Each row is a point on a tangle of strands that fork and nearly touch. The rows are in no order.
In the rows, zero is written as 128.
Two points are linked if the straight distance between their rows is under 89.3. Some points are linked to none.
Pep: [ 71 108 166 101 114  99  93  92 149 148 134 136 121 130  81  85 122 120
 110 117]
vini: [111  85 116 100  73 111  93  94 113 145 105 131 127 147  54  76 136 150
 130 109]
rugos: [206 128 142 130  94 191 149 179  51 116 139  82 128 116 152  90 100 166
  87 150]
nevo: [171  89 107  93  84  84  72 146 122 133  60 143 165 189  81 146 142 160
 125 128]
sof: [169  64 111 124 119 111 103 119 100 147 121 149 123 185 107 116 127 114
 131  89]
Nat: [107 113 131 141 121 121 105 144 124 160 113 108 151  70 128 136 135 124
 147 169]
lasu: [ 74 140 124 103 113  89  96  71 147 105 126 134 149 112 133 147 126 126
 135 137]
dege: [152 124 137 148 127 171 138 183 101 174 128  90 121  77 118  88 129 121
 137 159]
mimo: [160 110 138  94  81  74 165  94  81 150  75  91 169 103  99  79 149 184
 139 136]
sos: [ 94 156 165  99 146  95 120 122 191 141 112 159 151 175 127 166 147 103
 112 102]
Pirop: [190 113  86 132 137 177 106 153 101  88 160 153  99 197 179 151 108 116
  86 123]
pemo: [ 69 139 142 104 118 149 131 112 178 123 126 128 108 130  85 120 108 135
 144 106]
Foza: [ 47 194 196 130 162 113 104  91 170  83 156 161 114  89  93 123 120 133
 171 116]
puz: [118 141  71 141 134 200 135 138 117  84 209 125  70  89 154 106 165  93
 114 145]
limi: [150 192 115 143 166 168 139 154 128 102 153 124 124 130 200 161 116 123
  73 125]
Todo: [170 155 143 133 186 143 156 183 143 122 125 128 125 139 178 161 112 117
 117 106]
ratom: [196  81  45 189 134 151 137 149  85 111 135 135  78 143 155 125 116 159
 117 153]
tese: [ 85 119 121 174 122 167 117 110  97 139 163 111  96  94 122  82 127 131
  98 140]
vager: [124  81  94 153 151 103 139  96 120 131 156 145 108 111 158 147 149  95
 152 138]
bak: [ 77 107 140  66  90  71  98  91 141 142 100 128 114 101  53  47 151 150
 132 127]
Liv: [ 67  97 117  99  98 127 101  94 172 102 143 152 115 135  94 147 147 114
 165 144]
zub: [151 121 133  95 134 131 100 187 128 139  96 119 183 154 167 165 124 107
 143 135]
ruvi: [171 123  72 189 117 146 159 125 104 169 110 121 103 169 130 118 117 131
 106 135]
nidon: [ 97 124 100 107 112 123 151 100 165 171 113 131 117 152  74  88 168  99
 142 105]
tedef: [117 107  88 186 123 159 138 126  82 149 154 104  95 107 140  75 140 117
 104 150]
fem: [141 118  97 166 134 127 133 119 145 133 123 149 126 169 150 174 120 115
 118 147]
lev: [166 112 131  63 106  37 119 120 133 139  52 145 160 160 104 131 146 162
  94 104]
giva: [ 75 133 185 135 162 139 111 146 149 120 144 124  94  63  81  92 119 134
 174 123]
nul: [133 159 162 133 182 124 138 178 164 139 103 145 147 179 174 178 114 127
 117 100]
fon: [139 115 103 173 167 118 142 128 112 139 145 133 117  92 166 146 140 112
 141 146]
fas: [192  86  80 135 100 147 150 139  41 135 117  92 137 131 128  92 124 146
 171 124]
norod: [165  77  71 144 125 134 173 122  76 133 120 101 105 112 134  97 128 148
 172 115]
Lakev: [136 119 119  52  75  83 123 117 125 135  64 115 163 121  65  95 141 170
 135 122]
mevur: [122 147 123 143 132 201 153 169 130 130 151 105  90  95 116 107 117 127
 123 130]
naz: [ 92 118 154  46 129  97 104 110 161  98 110 142 140 123 103 130 125 132
 156  88]
videb: [ 70 190 194 161 172 130 126 115 146  96 152 146 110  76 107 131 115 135
 148 108]
Mevi: [121 177 146 109 162 191 135 154 135  86 171 121  93 105 152 135 107 116
 116  95]
vagon: [154 152 147 105 138 152 137 164 132 111 106 113 150 172 166 152  83 155
 114  91]
Vuna: [189 108  71 135 129 187 116 191  89 119 149 117 103 107 156 129 141 112
 119 149]
tifig: [214  87 111 117 119  99 124 140  79 151  90 122 165 171 136 116 119 128
 144 111]
ripem: [138  94  67 168 113 166 144 146 155 149 130 146 102 168 100 142 149 110
 149 146]
Serif: [124 129  79 189 137 126 177 109 132 182 107 113 115 145 115 116 139 121
 128 144]
zus: [ 98 144 145 145 122 128 117  82 138 121 154 144 119 154 142 147  92 122
  84 118]
kozup: [126 130  76 146 146 172 135 140 108 101 172 118  92  78 163 128 143 104
 140 139]
vazil: [124  82 104 131 135  81 103  91 130 121 121 149 139 130 150 166 132 117
 135 132]
dadip: [191 139 125 119 116 150 131 160  82 147 118  96 153 152 161 119  98 119
 107 120]
Pobaz: [140 145 145 151 133 138 138 143 131 162 114 122 130 159 136 134 100 118
  85 119]
Sis: [ 64 178 170 142 126 174 144 128 186  87 209 162 109 143 129 155 159  82
 142 174]
Vab: [200 153  82 159 168 157 141 167 117 125 160 130  91 130 194 134 134 103
  59 143]
givos: [166  88  92 145 135  66 125 106 150 154  99 169 134 189 130 156 148 110
 123 129]
Ramed: [130 105 132 102 101 159 122 139  94 123 138 103 119 125 114  89  89 135
 135  99]
Nad: [190 118  98  75  98  33 128 119 117 158  43 137 167 160  96 111 164 161
 104 124]
Bobe: [165 141 132 160 158 136 142 173 101 144 134 107 130  84 174 145 129 116
 112 145]
mubav: [113 163 163 114 128 145 124 133 143 154 114 118 147 165 132 126 101 118
  90 103]
Guz: [102 125 143  75 137 115 118  99 137 102 138 131 128 104 122 122 116 108
 169  81]
rem: [ 98 172 175 123 171 134 124 157 174 127 133 155 148 168 158 178 130 104
 111 107]
fupa: [ 82  89 102 132 121  52 126  71 159 136 103 167 119 115  88 129 177 151
 110 141]
sevag: [ 62 155 166 152 159 106 125  72 136 141 175 139 112  94 111  91 149  87
 139 131]
lobap: [ 60 129 118 115  99 135 151  70 163 117 195 148 114 162 109 105 175  69
 160 149]
bofup: [134 187 147 132 139 172 113 166 108 122 149  85 141  74 162 130 112 129
  98 150]
Vaz: [194 133  87 161 128 186 166 156  89 110 129 102  84 123 152 112 104 171
  90 129]
fuvar: [ 72  84 126 126 112 137 111 114 113 124 137 119  98  86  94  77 121 143
 170 127]
Dusu: [154 147  92 145 163 185 164 165 165  80 188 164  58 127 169 154 167 100
  99 135]
gapem: [141 135 107  94 125 107 131 100 115 145 120 125 156 166 148 130 125  89
 138  96]
todan: [178  99 104 116 108  94 110 117 114 116  73 138 151 211 117 145  97 171
 121  94]
Tede: [125 155 169 118 101 147 147 134  99 153 116  84 146 102 110  81  88 158
 119 127]
notod: [186  77  97 133 107 104  98 119 106 138 101 154 135 219 107 134 117 136
 120  98]
maf: [124  95  99  62  85  50  91 111 147 142  81 167 125 134  54 111 183 141
 101 119]
refis: [ 90 120 188 109 145  99  85 101 139 101 143 145 135 109 128 136  98 132
 110 108]
Pobi: [233  96 140 106  84 124 144 159  57 128  90 104 195 163 141 129 117 174
 161 158]
sosab: [198 102 102 103  88  59 115 117  91 176  60 123 180 165  94 105 161 138
 122 139]
Betun: [ 98 184 192 144 170  98 128 114 137 142 126 123 141  72 110 120 119 127
 134 111]
Kiguf: [102 145 141 142 138 144 126  85 115 113 184 137 109 139 151 122 108  99
  91 117]
desab: [ 82 153  90 152 125 191 153 112 137  87 228 135  72 107 144 108 176  79
 124 161]
zedo: [110 152 110 123 101 159  98 141 152 147 138 124 150 162 132 154 130  88
 120 150]
sus: [138  82 120  80  98  92  71 139 150 138  87 155 157 174  94 149 147 120
 125 111]
kide: [143  98 114 145 145 102 177 107  96 143 112 113 116  89 138 112 125 142
 153 114]
kub: [107 135 104 105  99  78 112 102 144 153  82 113 160  96 109 130 153 135
 135 146]
timuk: [ 88 120 140 117 121  96 122  75 179  98 159 179 139 196 133 167 153  98
 120 138]
mog: [102  88  83 105  94 107 114  95 159 111 110 155 125 149  96 148 160 117
 164 136]
Zere: [ 79 188 153  92 128 118 112 101 139 127 122  95 148  70 111 102 112 131
 163 130]
Soke: [ 94 118  74 149 105 126 122  97  91 165 130  94 137 109 123  92 156 105
 147 149]
teg: [127 124 126 103  86 115 137 114 112 119  80  88 157  99 109 133  98 192
 155 130]
Vezum: [182 123 152 111  81 179 121 158  45 119 137  78 151 121 134  87  89 159
 112 139]
tevo: [ 71 136 115 151 147 144 167  97 133 128 159 118  93  97 122  96 139 108
 155 112]
ges: [ 52 147 126 126 125 106 119  76 149 161 156 122 127 107 107  66 163  79
 154 145]
nusi: [129  91 106 129  94 132  79  94 117 121 145 156 131 204 120 147 113 104
 112 120]
Tavem: [124 140 114 163 146 161 176 129 166 121 175 160  81 167 142 156 149  92
 115 130]
Mula: [128 121 131 187 149 117 145 104  99 144 146 126 108 111 150 121 103 130
  81 127]
nav: [145 174 107 171 163 187 159 161 133 102 162 125  62  86 143 134 141 130
  81 127]
dud: [191  94 103 126 132 134 106 183 103 136 107 121 162 135 159 162 122 115
 152 153]
bifu: [120  84  89 112  57  96  71  99  74 144  98 107 145 138  60  76 148 157
 145 140]
noluz: [ 75 141 154 174 139 138 189  99 195  89 202 177  88 144 112 158 172  96
 162 143]
puf: [ 99 147 128 163 139 166 189 120 188  92 192 176  90 157 132 173 154  99
 142 143]
gome: [ 88 118  90 132 139 115 165  68 115 126 141 122 112 108 123 105 146 118
 168  96]
gur: [143 200 122 168 189 149 153 151 157  85 167 156 102 150 196 189 133 117
  86 128]
les: [168  80 141 120  81 144 157 133  59 140 104  95 140 127  86  66 114 175
 158 121]
seter: [101 141 109 131 144 170 116 142 124 103 162 111 112  68 151 149 130 110
 145 149]
tigep: [121 131 144 164 132 118 140 118 144 185 105 128 123 144 105 109 120 135
  99 114]
pes: [164  92  89 143 124 142  95 119 109 113 156 156 117 215 149 161 110 107
 105 128]
tav: [148 121 106 114 144 180 140 136 106 107 188 135  83 131 158 112 123  83
 115  93]
Zudi: [ 91 180 145 140 145 200  99 159 153 103 188 124  93  85 129 137 136 107
 105 162]
Gumal: [116 126 147  94 142 116 103 141 144  98 102 136 155 179 159 173  94 149
 115  92]
voduk: [ 86 172 169 132 134  71 116  97 171 161  97 144 154 124 110 142 140 130
  93 137]
luneg: [117 156 129 153 158 126 153 134 181 111 160 164 133 173 174 200 143  93
 128 148]
deda: [189 124 146 115 139 108 147 183 148 173  60 115 176 169 147 145 121 135
 132 124]
gikis: [105 161 140  79 114  54 110 121 168 139  65 129 156  88  94 138 161 155
 122 132]
selig: [ 76 139 126 120 113 134 155  89 195 128 132 150 110 175  83 132 138 122
 126 118]
zos: [ 75 138 141 116 127 104 153 100 190 165 127 152 111 128  71  94 175  96
 149 111]
tak: [221 107 128 100  91 107 116 171  79 133  64 112 205 193 138 137 121 172
 147 145]
rab: [ 67 182 197 107 172 133 118 116 185  87 178 168 125 132 120 147 138  87
 159 100]
Kego: [116  96  99 134  97 160 134 133 171 132 130 156 108 190  90 151 139 109
 143 134]
Tope: [130 148 106 158 160 117 156 124 174 147 128 152 131 146 156 183 143 101
 137 145]
loro: [ 98 138 143 135 135 184 149 145 154 140 142 124  90 116  99 112 114 125
 141 104]
Bep: [147 105 143  71  80 104 109 133 121 135  65 116 163 155  70 114 118 180
 134 102]
mafek: [177 133 179 116 129 125 147 141  74 112 127  95 171  96 172 124  90 160
 120 139]
fabe: [ 40 144 149 119 120  99 148  66 195 124 182 163 105 143  80  93 185  81
 157 153]
lenap: [ 67 159 144 147 146 114 127  97 172 116 160 150 132 115 123 156 140 103
 144 146]
pap: [157 111 116 133 168 101 108 144 154 113 118 169 150 202 199 188 109 119
 111 122]
sib: [ 99 149  98 133 124 181 157 121 154 121 183 142  95 159 127 125 136  76
 135 122]
Duzus: [125 133 203  62 120 102 109 147 138 133  90 113 167 101 103  98 109 147
 136 114]
vas: [105 106 136 116 149 141 139 142 181 118 131 149 115 124 111 153 142 101
 167 108]
pak: [198 125 123 143 146 137 160 196 141 151  72 116 138 147 149 150 106 154
 142 134]
dabo: [ 67 155 173  91 128 116 112 106 179 118 115 121 116 101  72  92 111 151
 149 101]
bugu: [170 138 131 160 141 124 175 160 135 154  87 105 138 122 144 145 106 158
 129 135]
dep: [122  92  62 138 104  99 137  90 150 137  94 147 119 155 108 154 151 145
 155 140]
Dig: [ 71 197 179 112 166 140  97 130 160  85 167 148 146 121 149 162 125  96
 149 118]
sorof: [124 103 127  91 116 104  91 133 154 144 114 152 155 165 115 152 144 101
 131 131]
pim: [109 168 159 166 172  93 118 108 142 125 133 137 149 103 155 170 119 132
 109 131]
pizu: [193 118 152 104 136  95 146 163 103 119  73 113 193 157 190 152 105 171
 139 124]
gosi: [154  90  77 182 106 130 143 107  86 160 116 118 111 165 114  95 125 143
 118 127]
depet: [125 110  65 189 127 165 170 126 142 163 139 138  90 155 118 127 154 103
 134 151]
lak: [123 169 214 127 180 112 114 179 122 117 126 122 152  66 142 147 120 126
 156 113]
zifa: [181 164 146 156 189 141 143 183 116 130 146 120 116  88 181 143 126 111
  98 116]
Denaz: [ 93 170 175 136 169 142 139 144 134  93 140 124 110  51 110 120 108 153
 172  96]
Tud: [ 85 106 117  66 100  50 105  89 150 137  97 152 113 111  64  88 177 143
 115 123]
Suv: [146 143 165 128 129  97 126 130  97 131 106 106 174  94 164 136  97 162
 121 136]
Sez: [ 87 135 167 141 152 118 115 106 156  95 156 169 123 161 154 180 107 125
  98 118]
Luv: [152  99 118 128 134  61 124 117 160 156  80 158 136 163 126 149 143 133
 108 114]
Fuzes: [177 114 161 100 129  63 131 141 112 134  65 118 198 138 170 150 116 173
 116 133]
Vatok: [194 105 111 110  93  98 103 168 122 153  53 124 182 182 115 148 127 160
 134 140]
kem: [ 95 141 167 109 125 122  96  96 101 115 154 112 137 100 144 109  91 122
 115 116]
Nira: [ 78 134 128 107 122  81 109  71 173 100 134 156 153 156 136 176 138 115
 121 134]
rades: [123 142 204  67  95  91 122 117 118 146  91  95 165  83  87  56 122 162
 146 131]
Pev: [130 153 186  93  93 131 141 132 109 165  92  77 175  95  99  70 107 151
 129 148]
vuma: [ 92 123  99 110 105 154 146  86 144 119 178 140 113 168 122 117 142  71
 146 120]
Rin: [148 116 118 153  96 154 144 152  88 135 102  90 139  88 127 119 101 180
 137 154]
laten: [149 113 123 124 139  96 144  92 124 125 103 140 125 157 146 151  92 149
 109  92]
Tabal: [134 160  97 170 160 195 172 159 159  95 190 151  52  98 142 131 175 105
  95 140]
Raris: [225 128  82 145 123 154 137 165  68 134 118 113 137 181 168 122 107 134
 114 133]
sodu: [157  70 111 143  83 108 136 118  73 149  86 106 132 132  94  92 125 178
 144 129]
moke: [134 165 157 110 149 174 131 170 118  89 138 107 127 121 165 146  80 151
 107  93]
nibu: [190  95 115 151  96 147 139 161  92 147  84 102 136 139 119 127 101 189
 132 160]
Sobov: [ 48  95 105 156 107 167 136 100 165 109 176 144  81 128  84 115 156 120
 154 166]
Kuv: [107 162 147 123 130 138 110 145 140 105  98 107 155 117 150 172  87 164
 120 136]
tinuk: [167 145 101 180 169 138 193 149 130 145 119 116  98 116 152 139 117 140
 121 120]
nobap: [145 139 138 142 118 195 139 180 116 152 128  98 116 108 120 116 107 131
 104 142]
mabur: [107 134 154 150 134 146 116 166 130 173 123  96 138  64 118 114 130 126
 136 168]
bidal: [118 100  71 130  78 128  81  83 114 131 140 139 139 185 105 134 148 101
 137 144]
zur: [224  88 172 113 108  93 153 166  80 142  80 128 192 125 150 124 117 180
 145 165]
numun: [ 90 120 127 112 101  84 101 124 138 158  94 106 160  71  93 102 156 136
 151 166]
pafos: [143  82  86 139 129  91 143  97 172 137 130 184 122 201 137 162 162  91
 138 133]
Gedu: [184 159 104 160 146 196 174 179 109 113 135 102  80  82 152 113 131 159
  78 125]
Mibi: [138 129 134  88 130  57 124 114 164 146  72 149 151 171 119 149 135 148
  98 100]
zeso: [154 129 134 100  83 158 111 152  88 106 101  91 172 159 144 135  75 171
 123 121]
Gufe: [102  61 110 145 128  65 125  81 129 135 106 152 110 111 118 128 148 142
 128 133]
Mup: [ 81 185 181  95 147  79 105 111 183 151 111 143 160 140 117 141 139 101
 107 117]
logug: [134 133 118  66  81  58 143  93 110 154  65  99 158  97  78  76 164 166
 132 132]
rudu: [ 71 101 140 151 135  79 161  72 189 116 165 185 102 136 103 151 183 111
 148 145]
Zol: [155 118 141 116 126  84 113 126 105 139  88 113 182 118 155 151 112 147
 120 136]
seva: [182 106 115 131 169  75 122 150 150 132  85 151 155 177 188 169 106 133
 126 122]
Zemi: [132 175 201 143 184 160 115 196 129 119 154 124 127  66 148 141 124 117
 118 125]
lazu: [167  90 104 121 131 150 133 139 109 137 134 138 109 181 131 121 119  92
 131  85]
pid: [133  92  87 156 112 108 134  80 102 128 120 136 113 172 125 130 109 146
 114 111]
Pov: [ 80 120 165  99 120  99  97 116 155 147 110 128 118  95  65  76 131 136
 133 125]
Bup: [187 120  52 131 123 203 117 166 108  98 175 137  78 146 158 133 154  96
 101 137]
fofu: [107  73 139 106  95 119  86 120  97 140 119 101 140  86  92  79 127 144
 164 144]
nar: [155  74  72 159 113 120 134 127 118 142  85 129 121 135 121 146 123 155
 155 143]
Kap: [141 107 129 107 161 125 135 144 150 107 125 143 122 137 156 166 118 117
 155  96]
topa: [208 105  65 167 122 174 147 158  90 105 127 127  77 159 157 121  98 168
 104 128]
vif: [125 140 118 126 148 155 132 144 149  93 147 135 117 130 162 179 114 121
 136 117]
bulap: [115 118 175  41 108 106  84 139 137 121 102 124 158 128 107 108 114 130
 139  92]
sel: [ 45 200 205 127 165 127 104 110 191  75 181 177 116 114 100 141 145  96
 182 129]
Bovi: [147 101  94 134 138 161 147 124 102 135 161 134  93 149 139 105 134  85
 131  97]
Val: [157 113 139 169 149 121 145 129  96 121 126 124 107 115 163 139  86 159
  97 127]
tes: [109 104 122 140 134 101 138  95 164 124 172 174 127 184 139 169 148  91
 124 138]
Fak: [134  89  81  82  81  56  76  91 132 131  90 163 144 163  76 121 182 129
 114 133]
Zir: [ 55 127 113 107 114  84 148  75 188 150 137 160 109 142  74  91 202  91
 153 140]
vun: [ 68 159 134 161 123 178 171 110 165  75 240 152  77 125 129 130 174  89
 142 173]
veb: [ 58 172 135 170 164 161 155 113 139 120 182 122  79  67 113  93 144 108
 162 127]
sem: [163  80 143 131 142  70 167 116  91 157 103 112 140  88 129  96 135 143
 149 111]
Digu: [105  99 131 127 109 163 103 115 114 126 156 126 102 142  99  94 106 116
 120 103]
kasu: [114 182 173 103 146 161  90 156 110 116 159  98 148  81 154 123  99 106
 122 128]
Giba: [123 113  69 107  74  94  78  83 115 148 107 134 158 174  89 128 166 117
 126 142]
soku: [ 89 166 173 148 159  78 125  86 149 138 115 139 144  98 119 140 127 137
  99 122]
ris: [ 90 177 169  97 136 145  94 133 134 130 152  95 137  71 125  93 105 104
 158 130]
linu: [181  82  72 159 100 131 117 139  91 131  81 109 130 155 118 148 117 176
 157 153]
gilot: [ 86 135 171 166 162 122 120 116 126 146 173 136 105  88 126 112 146  92
 118 128]
dek: [115 167 154  88 123 139 129 121 141 140 113 102 153 133 127 117 108 118
 133  98]
potof: [ 69 176 156  84 127  83  87  88 154 118 115 113 163  77 112 122 121 136
 145 132]
Bobin: [173 129 141 117 178  83 140 146 135 126  92 133 172 148 198 170 105 143
 136 104]
pedul: [129 163 169 107 170 102 127 146 126 120 122 125 166  91 162 157 124 111
 150 109]
toz: [118 162 160  93 121  83 129 133 157 133  68 108 180 103 127 152 123 161
 131 126]
monuf: [ 70 117 101 138 117 128 106  92 114 151 145 102 132  84 122  93 153  97
 160 157]
mivub: [140 111 158 112  77 126  80 130  75 140 109  92 178 127 120  99 101 152
 120 150]
mede: [ 98 184 164 169 176 123 126 116 141  97 152 150 123 123 155 186 113 132
 103 118]
Lafi: [135 124 148 106 111 129 138 160 151 177  74 112 151 126  86 118 123 140
 138 121]
lotaz: [230  93 115 120  99 136 157 156  39 124 112 102 170 140 143 110 115 159
 167 144]
Dozum: [122 160 135 159 173 156 139 153 170  78 184 168 103 148 181 203 141 112
 106 149]
sopop: [168 135 153  96 113 115 167 159 139 168  59 105 169 128 115 120 127 143
 143 117]
Geram: [176 176 102 134 174 168 131 168 121  91 170 132 106 109 207 159 139 104
  69 139]
pupo: [170  77 132 100  86 109 130 136 102 136  71 120 151 150  85 115 122 178
 140 110]
fego: [101  98 104 105 126 122 142  80 122 104 148 130 109 116 128 118 123 117
 167  95]
posa: [174 134 131 132 107 190 154 170  66 118 147  80 108  70 140  85 117 164
 105 147]
Zogor: [184 133  69 128 147 200 146 179 131  82 163 140  70 130 165 142 136 117
  96 120]
vuz: [103 181 141 146 128 179 120 159 109 117 147  82 121  47 132 111 106 144
 130 156]
rif: [180  75  94 170  96 106 131 108  59 157  97 114 136 169  89  86 119 176
 130 126]
Vuzat: [184  88  72 200 147 151 142 149  82 141 140 127  80 116 160 108 129 138
 105 151]
Zifig: [115 144 161  81 133  87 121 120 158 116  84 138 156 165 133 151 112 165
 103  80]
sig: [219 108  74 155 129 178 115 182  95  91 133 145  88 181 161 138  99 150
  85 128]
famab: [ 68 192 163 142 140 172 106 143 165 113 151 122 121  98 118 147 109 121
 125 149]
Sugi: [128 109 109 127  98 119 142 130 151 184  74 119 125 144  65 103 144 130
 139 112]
Sene: [119 132 157 100 150  78  97 131 133 131 107 129 178 113 175 165 129 118
 133 122]
nagor: [104 123 136 141 169 157 170 138 163 109 161 151  85 103 117 143 145  99
 178 104]
Gat: [106 140 128 116 107 135 106 127 120 107 109  99 152  83 130 157  97 166
 150 141]
rozul: [ 48 103 145 131 138 141 126 108 153 128 149 132  81  86  79  74 130 133
 164 128]
Gagip: [ 65 119 165 169 149 106 162 100 190 107 181 179  93 124  97 152 177  92
 165 144]
dopim: [170 105 125 123  94 178 117 158  70 101 123 106 128 147 129 121  80 172
  99 118]
vuse: [ 92 130 137  96 100 128  80 122 157 150 129 134 151 152 112 131 142  80
 138 132]
bod: [113 108 147 107  96 113  72 106  95 124 126 118 161 125 132 128  93 132
 103 135]
Kosi: [ 86 150 122 130 131 143 119 124 140 103 131 110 130  65 127 157 104 149
 164 148]
Nozi: [172  88 175 100 111  86 149 120  81 148  95 104 168 110 123  93 119 161
 136 124]
zafi: [ 74 117 136 163 140  75 146  77 175 131 129 168 110 111 100 150 172 131
 128 145]
legel: [111 177 163 115 142 117 123 155 159 131  79 108 172 136 151 183 106 168
 115 122]
givav: [132  71 107 112  97 119 103 102 104 142 118 141 123 174  80  93 130 121
 133  99]
memup: [ 68 219 185 149 164 167 124 142 174  66 203 168 111 115 132 167 163  86
 158 153]
vafan: [144  99 132 108 105 174 137 149  72 130 128  83 123 102 103  78 100 154
 160 115]
gem: [167 100  72 182 143 174 137 148  89 113 176 128  57 106 153  96 148 129
  71 140]
vedev: [114 142 147 171 152 148 122 121  91 126 169 117  96  72 149 103 111 138
  87 132]
nebep: [ 96 184 174 110 162 158  83 165 135  97 153 117 159 104 169 165 110 112
 126 127]
Mal: [ 89 176 144 156 179 155 156 144 157 112 170 144  95  72 116 138 151 105
 176 119]
zis: [161 127 156 138 144 142 158 135  80 108 139 104 121  83 158 118  96 162
 110 109]
mag: [139 126 119 133 136 148  98 115  91 100 178 131 120 140 178 145 105 101
  83 122]
dugi: [141 118 142 107  75 146 142 138  94 132  98  77 165  93 104 110 108 185
 162 155]
nam: [172 113  93 130  96  91 121 120 111 182  83 111 163 151 109 111 159 119
 138 140]
tik: [ 75  97 142 112 101 130  93  85 132 133 157 145 114 154  93  92 120 109
 118 123]
Muk: [119 154 134 156 151 178 109 161 137 113 182 139  98 106 161 149 143  97
  80 159]
Safiv: [ 67 142 193 124 149  97 103  82 165 103 148 168 125 140 120 151 118 115
 105 108]
rosu: [139 163 141 110 161 188 134 146 113  94 195 131  85  99 152 107 124  96
  94  91]
veko: [129 156 152 138 132 178 147 158  89 117 142  80 109  46 126  80 107 167
 126 141]
Melat: [152 159 133 105 119 146 133 140 103 146 116  93 159 122 155 120 108 115
 126 117]
futef: [112 130 155 167 155 142 108 136 133 143 175 145 117 110 155 145 134  84
  91 153]
tatep: [211 140  72 150 146 156 129 165 104 134 139 127 116 159 191 130 119  99
  93 142]
gipe: [ 96 132 128 149 124 121 141  99 170 156 119 146 122 159  94 141 136 110
 108 126]
diz: [163 111  94 187 140 150 161 151  84 160 131  99  99  91 149  99 134 141
 102 156]
tok: [149 120  77 147 129 154 116 131 123 107 142 134 117 147 167 174 114 133
 121 146]
Gav: [185  80  85 144 125 159 110 183  92 140 130 120 122 122 148 132 134 110
 146 149]
sutu: [143 105  67 146 108 109 146 110  94 181 104 102 143 131 123  96 157 111
 161 136]

A fork is a point with three links. Follow the links from the first point to the second and name the forks in between, in order.
Mula / pes -> Vuzat, topa
Nozi / loro -> sodu, Pov, pemo
Mup / nebep -> soku, videb
Sene / nusi -> Zol, Vuzat, topa
ruvi / tik -> gosi, sodu
Sis / mabur -> Gat
zafi / videb -> soku
dek / Bep -> pemo, Pov, sodu

A fork is a point with three links, a tip a point with one. Leave the first point through the second and follow the links. Name the first fork or tip that comes.
Mibi / Luv -> kasu
Pep / tik -> sodu
Melat / dek -> pemo
vedev / Mula -> Zol
topa / sig -> Pov
Vaz / Gedu -> zub
ris / Zere -> Mibi
Nat / numun -> Gat

Name the points in between on the shortest way along the links from the first point to the second, in order.
Gat / nar -> teg, dugi, Rin, nibu, linu
ratom / Mula -> Vuzat, diz, tedef, tese, vedev
Gav / vedev -> Vuna, Bup, Zogor, Dusu, Tabal, nav, Gedu, Vaz, topa, ratom, Vuzat, diz, tedef, tese
seva / diz -> Bobin, pizu, Fuzes, Zol, Suv, mafek, zis, Val, Mula, vedev, tese, tedef
tes / rab -> timuk, Nira, lasu, potof, Zere, ris, kasu, nebep, Dig
fego / Geram -> gome, tevo, veb, Mal, nagor, vas, Kap, vif, tok, fem, Tope, luneg, Dozum, gur, limi
